A landscape with many valleys, sampled at points; each row gives a point and its height.
From any point a ball takes the steepest step (drop divided by distance) to one of its 2 nearest points. It stops when none of these is lower. Distance is the straight distance between rows; heights are no part of it.
j_729 height 596: [-13  14  12 -10 -29  -8  16  -7   3 -29  13 -10 -13  -2   3  16 -15  -8
  20  -2 -10 -14 -13  -9   7  -4  -2  -9   0  -1  -7 -10  23  -1]
j_19 height 330: [ -8  -9 -10  11   7   2  11  13   2  -8  13  23   0   6   2 -13   2 -19
  -3  -3 -21  -2  -8  -4   7  22  -8  13  -8  -3  -6  -3 -12   1]
j_477 height 454: [  0  -9 -15   2  15   3 -10  -3  18  -1  -9   3  15  -1  -5   9  -9   3
 -19  11  13   9   4   3  -1  -2   6   9   6  -4  -4   1  -3   7]
j_455 height 720: [  5 -16   3   7  -6   4   6  11   2  -8 -14  16  16   1 -12  25   6   9
  -8   7  14  -3 -12  10  -4 -11  -4 -12  -8  -8  14  13   0   8]
j_584 height 386: [  2 -12   1  -5  -3 -16   7 -15   3  10   6 -11 -12 -12  -1   7  -8  11
  -7   3  -6 -10  19   8 -10  -1   6   9   3 -13  -5  12  10 -10]
j_202 height 257: [ -8 -12  -9  17  -6   2   5  -5 -24  15   7   9 -10 -18   7 -12   1  -5
  -5  -3  -7  -2  -1  22  -4  -4  22   7   8   5  22   2 -10   3]
j_15 height 402: [  2  10  13  10  18  14  -9   1   8  18 -21 -12  -2  22  -2  11   0  21
  13   1   9  18  24   6  -1  11   8 -21   4  29  -3  -7 -15  -3]
j_689 height 302: [ 12   8  -2 -15  -6 -11  -1  -4   1   3   9 -16 -10  14  11 -11  -5   0
  11  -8   2 -16  20  -6   4   3  19  12   5  -4 -19  10  10   1]
j_332 height 688: [  7 -15   1   1  12  -6   8 -11 -19   0 -19  14  21   4  -5  23 -14  12
 -14  11  -4   4  10   7   3   3   4  -6  -7  -6  19   6  -6  -2]
j_946 height 188: [-11   4  25  10   4   1   6  -8  -2  -4  -3   2   3  -4   0   6   7   7
 -10   1   8   7  -7  -1 -10 -18   5 -11  -9  -8  24  -9   8   8]
j_314 height 374: [  6  18  16   2 -19   7 -13  16   6  -4  10 -23  -3  13   7  -2 -15  14
  -3  -9  11 -11  21  -8   9   6  -2  -7  17  -1 -12  -4   3 -11]
j_367 height 379: [ -2   0  10  19   7  12 -18  -1  19  22 -25   0  16  23   1   3   4  33
   3   8   6  29  27   2  -6  14  13  -9  -3  20  -1  -7 -13   5]
j_97 height 303: [-16  -1  -1   1  20   8   1  12  11  -4  10   8  -2  -8  -5  19   3  -5
 -12 -11  10 -10  -1  13  -2  -9   2 -12   8   4  23   1  -6  19]
j_656 height 122: [  4  -1  21  21  15   9   1  -2  -1   0  -4  -3  -2  14  -1  20  17   8
  -1  -7  20   9   1   6  -7  -8 -10 -17 -26 -15  12   4  -9   8]
j_138 height 336: [  3   4   8  -1   1  -2  -2   7 -15   0 -16  -8   9  15  -6   7  -1  15
  10  -7   3   2 -10 -17  -9 -16  -9  -5 -21 -13   2  12   5   4]
j_465 height 231: [-10  -3   1   5  -2   4   7  -9 -17  20   0  -4 -10 -24  -6  -4   6  -2
  -5   1 -13 -15   5  17   3  -2  12  -5   1   6   9   4 -12   6]
j_172 height 268: [  4  -3  -2   6  26   6 -10  15  -9  -6   6  -9  11  -5  -2  15  -2   6
  -7  -7  21  -7   3   4  -2   2   3  -9   9   8  11   2 -15   9]
j_359 height 401: [  8  16  20  -8 -18  -6  -5  15  -7  -5  16 -26  -6  12   2  -6  -6  10
   5 -11   3 -27   3  -9   4  -5   9 -14   7 -13  -3   5   9   3]
j_881 height 674: [  5  -7  -7   2  16   0   6  -2 -16 -10  -6  25   9   7   8  30 -13   2
  -7   1   7 -11  11  -3  13  -6   9  -4  -3 -10  34   1 -13   2]
j_399 height 604: [  6   5 -10 -12   7  14   6  -7  -4   3  -3 -12  -1  17 -10  38  12  -1
  15 -13  11  -6   8 -10   2 -27 -18   8 -11  -2  -4   6  -5  -5]
j_658 height 115: [ 11  -5  -2   5  14   9  11  -2  -5  -3  13  36  13   9   7 -10   9  -2
 -11  -7  15   4 -16   7   6  18  -9  17  14  -4   5 -15  -6  14]
j_415 height 464: [ -5   6   3  -8 -31  10  16 -13  -9   5  17   5 -12  13   3 -26  19  -2
   0  -7  -8  -4 -14  -8   7   3  -3   0  15   2  -3   0  21  -6]
j_647 height 543: [ 13   6   8  -1 -17  -7  -5 -22  10  16  12   8 -21   5  -1 -21  13  -1
   8  -3 -10   2  -5   1  -4   6   3   8  12 -17 -19  -3  21 -12]
j_629 height 457: [  5   7   0  -1  15  -1  -2   4  18 -23   4   7   3  13   2   9  14  13
   2 -11  21   0   2 -14   4  -5 -18  -2   8  -3   2  -9  -7   3]
j_857 height 251: [ -3   7  -8   2   1   8   1  10   4   4  -9 -21  11   9  -9   8 -17 -14
  -3  -7  10  -9   5  -3   1  -4  -2   0   6   0   2  11   0  -4]
j_824 height 172: [ -6  -5  -5  -6   0  -3  15  -3  -9   5 -10   1   8  -1 -10   1  -1 -16
   1  -5 -19 -13   1  -2  -8  12  -6  17  -6  -8  -8  -5  10   5]
j_688 height 157: [ -9   8  14  -6   4  -8   4   6  -6   1   4  -8   3 -10   8 -20 -13  -9
 -10   8  -7   4   2   1  -3  -7  15   4 -13   4  -3  -4   5   9]
j_540 height 570: [  2   7   1 -11  -3  -7  -4   1  -9   1   1  -7  -4  -7   4  33 -10   0
   2 -16  -9 -12   4   2 -11 -26  -1  14  -1  -4  18 -16   0   0]
j_700 height 145: [  9   6   0   6   3  11 -15   3  11  32 -11   5  -4   8   0 -11  -6   5
  12   4  -5  19  18   9  -3   6   8  15   3  13 -11   8  -7  -4]
j_781 height 381: [ -6   8   3   5   1 -12   6  -4  -4   3  -4  -5 -11   1 -10  -8  12   9
   3   5  -1  -1   2  -5   3  -4   3 -20  -6 -12  -3  20  14  11]
j_583 height 406: [ -6 -13  14   3  10  -7   7  -1  -5   9   2  -9  -9  -9  -9  12   9  13
  -8   5  -2  -3  27   0 -19 -10   4  -3   3  -5   9   7   7   2]
j_43 height 392: [  0   4  -9 -10   8 -13  -8  -2  -3  -5  11  -8 -12 -25  16   5  -4  -6
   3  -2   3  -3 -16   9  -2 -16  29   0  -4   5  10   3  -1  13]
j_448 height 639: [  3   4 -11   5   4   1   2  16  -7  -9  -7   1   3   6  -1  27  13   1
   7  -9   4  -2  -6  -7  -4 -21  -9   7  -7   3  21   0  -3  13]
j_711 height 415: [-13  -2 -15   2  -6   3   3   8  -7   4   3   3   3 -12  -4   5  -3  -1
   0  -2   1  -5 -11  13   6  -4   0   9   5  -6  14  23   3   8]
j_276 height 334: [ 20  15   4  -7   6  -7   5   5 -16 -18  -5 -30 -14  12   8  21  -3 -15
  19  -7   3 -12   1 -16  -2  -8  -7  -2 -25   1 -15  -6   6  -5]
j_450 height 301: [-12   1 -12   5  -9   6   1  14   6 -13  18  13   8   5  13 -19  -9 -11
  -8  -6 -17   3  -3  -4   7  24 -22   5   2   2 -12  -7 -17 -10]
j_745 height 139: [ 12  -1  -4   0   5 -12  -9   4  17   1   9 -13 -14 -11   5  -9  -2   7
  -3  -4 -10  -6  20  -2   1  14  10   0  22   4   3  15  -4 -20]
j_982 height 212: [ 11   3 -11  -6   0  11 -21   9   1  17 -14 -25  19   8 -12   2 -16  -4
   0  -4  -2 -10   8  -3   0   4  -5  -4  -5  -1  -5  15 -19 -23]
j_676 height 571: [-13  13   9   6 -13  -1  15  -3   1 -26   5  -6 -12  -1   3  18  -5  -3
  15  -4   5   2  -9 -17  -6 -14 -17 -10  -9  -8 -10  -7  15   0]
j_59 height 569: [-18   4  12  15   1   6   0  10  10  -4   5  -2   6   5  -6   1 -18   4
 -18   8   3   6  10  -1   7  -2 -16 -11  -9 -10   6  15 -11  -4]
j_516 height 424: [ -1   6  -9   0   3   4  -7  -5  19 -13 -10   2  16   5  10 -13 -11 -11
 -12  18   5  15  -4 -19  -7   2  -5  16   8   2 -18 -23   4  -8]
j_625 height 554: [  7   9  12  -5  -7  -1  -4   1  -4  16 -14  11   0   3 -11 -26  18   0
   6 -14 -22   6  -5  -3 -13  20 -10  -8   6 -14  -2 -20  11  -3]
j_923 height 158: [ -4  -1  26  14   8   6  -1  -3   6  10 -14   1   5   2  -5   3  14  17
   4  -8   8   8   5   7  -3 -14  -1 -19 -15  -8  28   5  -9  17]
j_592 height 733: [  8 -21   9  -5  -7   2   6  13  -8  -9 -18   6  24   0 -12  27   3   4
   2  10  -7   3  -3   1 -11  -7 -15   3 -14  -2  11   6   5   1]
j_347 height 310: [ 12  -3   6   9  10   1 -10   6  -4   8 -16 -12  11  17 -15   5  -1  10
  10  -3  18  12   6  -1  -7 -15   3 -20 -12   2  -1  16  -3   2]
j_718 height 522: [  2  12   1 -16 -20  -6   0  -4  13  -2  11 -13 -10  -8   5   9 -16 -13
  11  -2   2 -17 -16   7   3 -18  10  13   2  -4  -6  -1  11  -1]
j_297 height 227: [ -8   4   4  -5  -7   3  -6  24   4 -14   6   1   4  -5  -8 -13   0 -22
   0  13 -18  -1 -11  -9   1   9 -18 -10  -8   9  -6 -14  -7  -3]
j_679 height 703: [ 12 -17   3   4  14   2   0  -2 -13  -6 -16   4  22   7  -9  33  -4   5
 -11  14  12  -4  -6   3  -3  -5   9 -24 -22 -11   3  12   4  -2]
j_64 height 284: [ -6  -9   2  11  -6 -17  -4  -7 -16   5  15   2 -13 -22  19 -21  -3  -1
   6   1  -5   4  -3  13  -8   0  25  -7  10  11  15  13  -6  -4]
j_560 height 318: [  2 -14   0  17  11   6 -13  -9   3  14 -17   4  31  -7   8  -5 -11  14
 -23  12  -2   4  10   5  -1  20   7  -9   4   5   1 -15 -14 -14]
j_819 height 342: [ 14  -7 -15  -7  11   3  -5 -15 -13   3 -14  15  -7  13   1  20  17  18
   9  -5  31  10   4  11  14 -13  12  -3   1   4  21   3  -1   8]
j_617 height 273: [ 11   4  -4 -20  -6 -11   6  -8 -14  -6  -1 -14 -18   2  10  -4  -3   0
  19   1 -10 -18  10 -20  14  -2   4  10  -5  -2  -7   6   0  -5]
j_146 height 309: [ -1  -1  -7   8   3  -3   1 -12 -18  14  -8   5  -1   5   3   5  24  26
  11 -11  18  17   9  -1   2  -9  19   2  15  12  25   8  -5  11]
j_967 height 234: [ 11   8   3   7  24  -1   2   6 -10 -12  10  -7  -1  -7   2  14   5   3
   1   2  13  -5 -16  -1   3   0  -2 -13 -13   3   2   4 -16   4]
j_957 height 489: [  4   5  -1  -6 -19  -5  -3 -11   1   0   8  -1  -7 -10   7 -18 -12 -13
   5   5  -6  -7 -15   3   4  -4  15   3   3  -8  -5  12  16  -8]
j_263 height 242: [ 19 -10 -22 -18  -4   2 -17  -8   7  -5 -16 -22   7   0   5   0  13   1
  -1  15  -6  -1  18  -9  -2  20 -12  -1 -16   2 -32  -8  -6 -29]
j_232 height 171: [ 11 -10 -18 -11   9 -13 -13  -6   7  10  -6 -13 -10  -6  -5  -9  11   0
   6  10  -6 -11  16   3  -1  23   6  -3  11   3 -13  20   0 -19]
j_371 height 542: [-10   5   8   4  -7 -10  14  16   7 -28  -7  -4  -1  -2  -4  16 -10  -9
   7   8  14   4  -3 -18  -8  -7 -21  -5  -2  11 -13  -2  25  -1]
j_179 height 393: [ -5 -10 -12  12  -1   6  14   5  -7  10   1  15   4 -13  -9  -5  -3 -11
 -17   1  -5  -5 -10   8  -2  14  -2   5   8 -10   0  23   5  -7]
j_191 height 444: [ 12 -10  -8  -5  12 -15 -14  -6   4 -11  -1  19  -9 -11   8   3  -2  -1
   1   6   6   7 -14   3   6  -7   8  10  -6  -5   4 -17 -10   1]
j_737 height 287: [  1 -17 -20  -3  -6  -1  -8  -4   8  -7  -5  -2  14  -1   3   8   7  17
 -10  15  -8   3  16 -11   0  18 -17   0 -15  -3 -39  -4  -2 -13]
j_837 height 380: [-10  -1  -5 -11  -4  -2   1  -3   5  -6  21   7  -6 -13  25  -6 -20 -13
 -21   8  -9   3  -6  16  13   3   4  16   3   9  -9 -10  -4  -6]
j_109 height 286: [  9  -3   8  14   4   1  -1 -11   2  10  -8   6  11 -12   6  -9 -12   9
 -15  17   5  13   4  12  10  16   5   1   7   5   2  -2 -10 -18]
j_400 height 252: [ -3   1 -13   7 -16 -11   0 -13 -24   3   4   5   1 -18  16   0   4  17
  -8 -10   6  13 -16   8   4 -12   6   9  11  -1  15  -3  11  20]
j_153 height 328: [ -3   5   7  -1   4  -1   3   5 -10  10  21  -3 -11  -5   4 -27   2  -3
   0  -5  -4  -7   8   6 -12  -6  13   6  21  16   3   2  10   4]
j_924 height 203: [ 25 -10  -8 -19  -1  -5 -14  -3   7   5 -18 -20  -8   0  -3 -18   4  -6
   3  12 -10  -4  20   0  -1  18   2   6 -16   4 -20   3  -1 -20]
j_886 height 382: [ 11 -13  -1  -3  25   4  -2 -11   3   0  -9   6   1  14  -6  32  10  15
  -2   0  25   4   9  12  -3 -10   0  -9   1  -6  16   1  -8  -5]
j_659 height 329: [ -9   6  -9   5   0  -5   1   2  11  -4  27   4  -1  -2   3  -5 -11  -2
  -6 -10 -12  -7  -1   4   4  12 -17   7  15  -6   4   7 -18  -8]
j_853 height 423: [ -1   7  16  -6 -15  -1   6   1  -4   2  14  -6  -9   0  -1  -8  -4   7
   4 -13  -2 -17   0  -6   2  -3  -9  -9  18  -4   9   4   9  -5]
j_846 height 552: [  4   1  -8 -11 -11  -7  -5 -10  -1   9   8  -8  -6 -13   3  13   0   1
  12 -12 -10 -13  -2  -5  -4 -23  16  15  12  -6   9  -4   7   2]
j_787 height 181: [ 12  -6  -4  -7   8   7 -11   7  -1  26 -18 -14   9  14  -7  -4 -10   1
   4   0  -3   9  28  -5  -2  -1   3  11   1  14   1  10 -14 -11]
j_776 height 180: [  1   8   7  20  14  13   7  11   4 -13  -6  -1   1   6  -7  26  14  -7
  -9   0  17  -5 -12   3   5  -6  -2 -16 -16  -4   6  -7  -5  14]
j_645 height 416: [ 16  -8 -10  -9  23 -12 -15   4  -1  -1  -2  -3  -3 -18   2   4  -2  -1
   8   1  10   8 -12   8  -1 -16  27   9 -20   7   3   0 -14   6]
j_390 height 656: [  9 -15 -13  -5  12 -10 -10   8  -9  -9   1  15  13  14  11  31  -2  13
   2  -7  11  -5  -3   1  -4 -18   3   2  -5  -5  25   3  -3  11]
j_306 height 538: [ -1   3   4  -2  16   1   2 -10   1  12  -8  12  -2   5 -16 -28  24 -13
  -2  -2 -15  -1 -10  -6 -13  12   0 -11  13 -11  10 -11  12   0]
j_875 height 358: [ -6   8  12   0   8  -6   0  -8  -3   3 -16  -9   1  11 -12  13   6  14
   0 -13   2   1  -3  -3  -9 -14  -8 -25 -18 -24  -2  19  14  11]
j_555 height 517: [ 10  -3  11   0 -19  -5 -15  -3  11   5  20   3 -18 -10  -3 -22   8  -8
   0  -1  -7  -8 -19  11  -5   6   5   1   7  -6 -13  -5  13  -7]
j_822 height 417: [  6 -12  -1   0  18   6 -12  -7  19   6  -7   1   0   7 -14  13  16   6
  -3  10   8   1   7   1  -9  -5   6  -6   1  -3   4   2  -3  -6]
j_427 height 427: [-15  -1   9   3   9   1   5 -16   6  16  -7  -6 -11   1  -8   6  12  21
   2 -11  11  -2  23   6  -9   0   5 -13   6   1   7   7   2   6]
j_288 height 351: [ -1  -9   6  11  13  10 -15 -10  15  18  -7  11  23  14   3  -1  -2  24
  -2   0  -2  14  12  11  -3  20  10 -10   4   9   4  -8 -23   3]
j_302 height 553: [-15  -3   2   6  -2  -5   2  16  13 -13   6  15  13  11   0   5 -10  -7
  -2   2  -5   5   0  -2   2  -9 -13  -4  -2 -11  13  15  -9  -1]
j_827 height 307: [  1   2   7  -3  -7  -7  -4  -7 -11  14  20 -12 -15 -17   9 -19  -1  16
   7  -5   4 -15   3  12  -1   0  24  -5  23  14   1  12  -2   7]
j_528 height 418: [ -6  -7 -17 -11   0  -8  -2   8  11 -15   4   8  -1 -18  25   7 -22 -21
 -11  11   2  11 -11  13   6   4   9  18  -3   8 -17  -8  13   0]
j_287 height 446: [  2   0   9   9  15   8  11  -9  -7  17 -10   0 -16  -4  -9   8   8  20
   4   4   6   3  17   6   7   2   7 -11   6  15   6   2 -12  -3]
j_655 height 265: [-13  -7 -11  -9   2   2   0  21   8 -13   5   1   2   9   6 -24 -13 -20
 -12  11 -18  -1  -3  -5  11  12 -11 -12  -2   9  -4   2  -9 -13]
j_935 height 367: [  8  -3  12  -8  -8  -6  -4  -8  -6   8   6 -23 -21 -12  -5   3 -13   6
  -2   3   3 -14  23   8   3  -2  15  -8  -1  -3 -10   9   5 -15]
j_800 height 619: [  1  11   5 -15 -21 -11   8   1  -6 -30   5 -20  -3   2  -5  12  -5  -8
  20  -4  -8 -23   0 -20   2   7  -1 -20   6 -12 -12  -9  28  -1]
j_151 height 56: [  1  -1  10  10  13  10   9  -3 -17   4   6  27   0  12   8 -25   3  -7
  -5   7   4  12 -19   0   1  14  -4   9   3   7   3 -16  -5   1]
j_892 height 109: [ -6 -10  13  -2  -1   7   6  -2  -4  -4  19  24  -3  -3  11 -15  12 -16
  -9   4  -8  21 -25   2  -8   4  -4  12  -6   9   1 -17   4   9]
j_163 height 214: [  6   7  18   4   9  -7  -9 -11 -14  15 -14  -3   1   1  -6  -7 -13   8
   6  10  -7   6  17   4  10   2   7  -6 -20   3   1   1 -15  -7]
j_751 height 90: [  5   1  -2  14 -16  14 -10  -3  15  22   1   8  -4   4  -4 -24  -5  -8
  -3   6 -11  17   7  12   4  15  -4  15   3   3 -13  -2 -10 -15]
j_876 height 337: [  9  13   8  -3  -5 -10 -12  -7   8   4   6 -22 -18   0  11  -4 -15   7
   2  10  16  -4  20  -3  19   7  20  -4   4  -2 -19   2   6  -7]
j_754 height 138: [  6  -5  -5 -11 -10  -1  11  -3 -10  -1  -6   0  -2  10 -16 -10   9 -13
  14   1 -19  -5   8 -11 -14  14 -21  18  -4   3 -19 -18   6   3]
j_177 height 624: [  0  -1  -7  -3   3  14   7   5   0  -2  -1  -4   3   7  -6  28  13  10
   7 -23  17   4  -4  10   4 -16 -19  12  -8   1   6  -2  -8  14]
j_38 height 189: [  5   8  16  -5   3  -4 -12   3  -4  18 -11 -13  -3  -5  -6 -23  -9   0
   1   3 -14  -4  12   4  -2   4   6  -8  -7   3  -7  -3  -5   2]
j_80 height 496: [ -8   1  -1   2   1  -1  12  -4  -5  -4   4  26   4  -4   5  11  15   8
   2   1   5   6 -14   2   5 -13  -6  11 -12 -10   7 -21  -2  28]
j_75 height 425: [ -3  -1   0   1  -8 -10  11  -6  14 -19   2   8   6 -20   9   1 -16 -22
  -3  21  -5   9 -14   8 -12  10  -1  21   0   2 -21 -19  18  -4]
j_246 height 176: [ 22  -6   0 -16 -17  -1  -3   5  -4  -9   1  -8  -8   5  -7  -6   4   2
  26  -9  -8 -10  13 -11  -2  15 -16   8   6   8 -24 -11   1  -9]
j_722 height 513: [-12  -3  -2  -4   0  -4  12   3  11 -41  -3   4   2   4 -12  18   4  -4
  14  13   8   9   8 -16  -8   5 -17  -1  -1   9 -13 -11   7   3]
j_180 height 473: [  0   3   0  -5   8  -6  -4 -12   2   3  -3   8  -9   1  -1   1   4   4
  10   3   2   7  -5  -2   4 -19  -2   7 -17  -7   0 -10  -9  12]
j_596 height 516: [ -7  -8   0   5  -9   0   1  10 -15 -10   1  35  14   6   6   4   1   2
  -5   0   1   9 -22   1  11 -10   0   5 -16 -12  15  -5  -2  23]
j_326 height 404: [ -3   5   5  -6  -5   1  -2   0  19   4 -10   1  -7   4 -15 -19  21   8
   4  -4   3   8   4  -7  -4  -6  -5  -7   1  -7  -8   6  12  14]
j_29 height 241: [ 19   7  -5 -15 -11  -7  -2  10   7  -6 -15 -15 -13   0   2 -10  -9 -15
  21   8  -3 -11  10  -8  11   3   2  12 -13   5 -14   4  -4 -14]
j_383 height 442: [  6   8   4  -5 -25   9  10 -10  -8  14   7   1   1  -1  -9 -16   7   5
  13 -13 -10 -16 -11  -5   5   4  -9  12  17  -1   0  -1   8  -4]
j_214 height 283: [  6  -4 -18  14  -3  -1   4  -8 -29   9 -10   9   1  -4   5  -7  13  10
  -4 -10  16   6  -4   1   9  -1  22  14  18   6  24   4   7  17]
j_98 height 220: [-10   5   3  11   1  -5   6  -1 -15   0  -6  -4   5 -10   4  16  -5  13
 -13 -10  11   6  -9   3  -2 -20  13  -3   1   0  20   0   7  20]
j_542 height 369: [-15   3  -6  -8  16  -8   1   8   1  -6  22  -5  -1 -21  16  -5 -15 -11
  -7  -2  -8  -6 -18   8   1  -8  15  -8  10   5   6   6   0   7]
j_420 height 533: [ -5 -11   2   9  -7  -6  -2  13   1 -10  -7  30   7   8   7  15 -13  -7
   2  -2   4   8   1   0   4 -16  -7   6 -12  -8   5   0  -2  14]
j_33 height 470: [ -2   4  -4  17   3  12  -9  -2  22  -2  -8  10  25   9  -1 -15 -10  -5
 -17  14   7  13   0  -1   1   1   6   2  11  -5  -3 -10  -6  -1]
j_598 height 586: [  7  -2  -5 -17   3   6   2  -2 -18   6   5 -11   0   5  -1  40   5   0
   4 -10   0   0  -4   7 -10 -28  -9   3 -11  -3   4   2  -1 -13]
j_345 height 567: [ 10  14  12  -4 -10  -7   0 -10   9  23  -8   2  -5  15 -16 -23  12   9
  12 -21 -11   0  -4  -3  -4  20  -3 -13  19 -11   4   6  18   3]
j_330 height 490: [-10   1  -5  -2  -5   1  15 -12  -6  -2   5  12  -8  13   4 -22  21  -3
   5   1 -10  10 -12 -17   9   0  -5  -1   5  -3   6   3   8   0]
j_210 height 364: [ -6  -9 -16   7   2   7  17  14 -12  -2   5  28   5  -4  10   4   0 -25
 -14  -3  -8  -3 -21  15   2  24  -7  16   1  -7  -2   7  -4  -3]
j_740 height 515: [-12  -3  -2   1  -6   3  10  -2   1   1  -6  18  -5   9 -14 -33  21 -19
  -1   2 -11   8 -20  -2 -13  -6   2  -1   3  -6   4  -5  14  -1]
j_144 height 285: [ -3  -2   4   7   2   1  -2  11   7  11 -10  -7  12   6 -13 -14 -13  10
  -1  -4  13   9  13   4  -5  -9  -1  -4   4   3   7  20   6   2]
j_335 height 353: [-10   1  -7 -11  -1   5  12  12  -9   3  19  -3 -19   6   6 -24   4 -20
 -11   2  -8  -8   7   2   6   7   4  14  24  15  -3   0  15   1]
j_816 height 144: [-10  -2   9  -1   1  -9   6   3 -14  -2  20   5  -7 -13  20 -21  -1 -12
  -9   1 -13  11 -14  -4  -6 -10   5  17 -10   9   2 -13   5   9]
j_578 height 429: [-12   5   8  -9   8  -6   7  -2  23 -10  -1   0   2   8  -4  -6  17   8
  10  -9  12   2  -6 -11  -8 -10 -15  -6   2 -16   8  -6   2  15]
j_890 height 304: [  5  10  -4  -7   0  -3  15  -2  -8 -14  -5 -19  -8  -5   7  23  -9 -10
  10  -1   1 -15   2 -16   6  -2  -5  10  -9   8  -4  -5   1   0]
j_778 height 320: [-14  -7 -22   6  -5   7   5   1  14 -30   4  13  22  -4  10  -1  -7 -20
   1  15  -9   9  -9  -7  -3  25  -5   4   9  16 -19 -15   3 -12]
j_532 height 602: [  2  16   1   4  -9   6  -4   9   9  -3  -1 -23   2  -1  -9   5  -8  -2
 -15  -6  -1 -13   7   0   6  14 -18 -25  -5 -13 -16   7  -2 -13]
j_707 height 461: [ -8   4  -8   1 -23  -3   2  -5  -8  12  19   3  -5  -5  15 -22   3 -23
  -1 -12 -16   6 -33   5  -1  -5  17   4   3 -10  10  11  17  -4]
j_285 height 352: [ -9  -2   3   1   3  -4   6  -6   3  -2  22   0  -8 -18   9  -6 -11  -3
 -16   6  -8 -10   7   5  11  11  -5   6   6   4  -4   4  -6 -12]
j_196 height 202: [-13  -5  -6  -1   5   2   6  -4 -17  22  -6 -13   9 -17  -9   3   3  -9
  -7  -3 -13 -20  -2   6  -6   1  14  15  -4   4  -3   3   6  15]
j_113 height 483: [  0   6   4   1   3   4   9  17  16 -31   9  -7  -7   8  -9  10  10  11
   5  -3  20  -2   7 -18  -7   3 -26  -4  -1   7 -12 -12  -3   8]
j_53 height 426: [  5  13  16   1  10   4  -5  -6  -4  27 -14 -17 -22  10  -9   6  12  19
  15   5   3   7  15   3   5  13  11 -22  -3  18 -11   0  -5  -3]
j_256 height 267: [ -5  -1 -23   5 -22  10 -10   0  21 -25   6   1  11  -2   4  -9  -7  -6
   6  15  -1   2   1 -12   0  19 -17   1  15  15 -17 -18  -8 -12]
j_259 height 149: [-10  -4   8   9  -6  14  -7   0  19  16  -5  17   9   1 -12 -18   8  -5
  -7   8  -9  13  -8  11   8   6 -10   5  -9  -1  -4 -12  -9  -7]
j_237 height 217: [ 14   0 -14  -6 -17   1  -8   2  11 -16   2 -11  10  -2   2  -5 -10  -2
  11  -3   1  -3   9 -11   4  10 -16  17  11  15 -21  -7  -5 -18]
j_744 height 437: [-17   1 -21   0 -19   1   6  -4 -10   7   8  11  -2  -6   8  -5  -1 -10
  -3 -10 -14   3 -23   5  12 -12   2   6   5  -6  16   7  -3   3]
j_639 height 338: [-21  -1  -7  -9  10  13  -1  10  15  -5  20   5  -6 -10   2  -3   5  -7
 -15  -2  -6  -3 -17   8   2 -12  -5  -1  14  11   8   5  -3  13]
j_505 height 192: [ -6   7   7  -3  -8  15 -11  17  14   3   5   8  -1   3 -14 -15   2  -4
   5   7  -7   7 -11  -3   5  -4 -19   2  -8   7  -4  -8  -9   0]
j_467 height 587: [ -4   2  -2  24   4  12  -8  13   8  -4  -5 -12   5  -3  -4  18  -3   1
 -21   2   4  -7  13  -1  -2  12 -14 -15 -14  -6  -4  11 -12  -7]
j_150 height 248: [  6   1   6   3   9  -8   4 -15 -11   2 -13   7   4  -8   1  -8 -12   4
   4  15   5   2 -11   9  10   3  14 -13  -4   6   8   5 -15  -5]
j_855 height 375: [ -3  -2  -6  -2  -3   0   1  -6  12 -16  -1   6  12  -5  -2 -12 -10 -25
  -7  14  -6  15 -15 -11 -13  17  -7   9   9   0 -26  -9  13  -6]

Where does a ball stop that starts at each point below?
j_59 => j_656
j_335 => j_754
j_729 => j_751
j_477 => j_656
j_53 => j_151
j_43 => j_656
j_800 => j_751
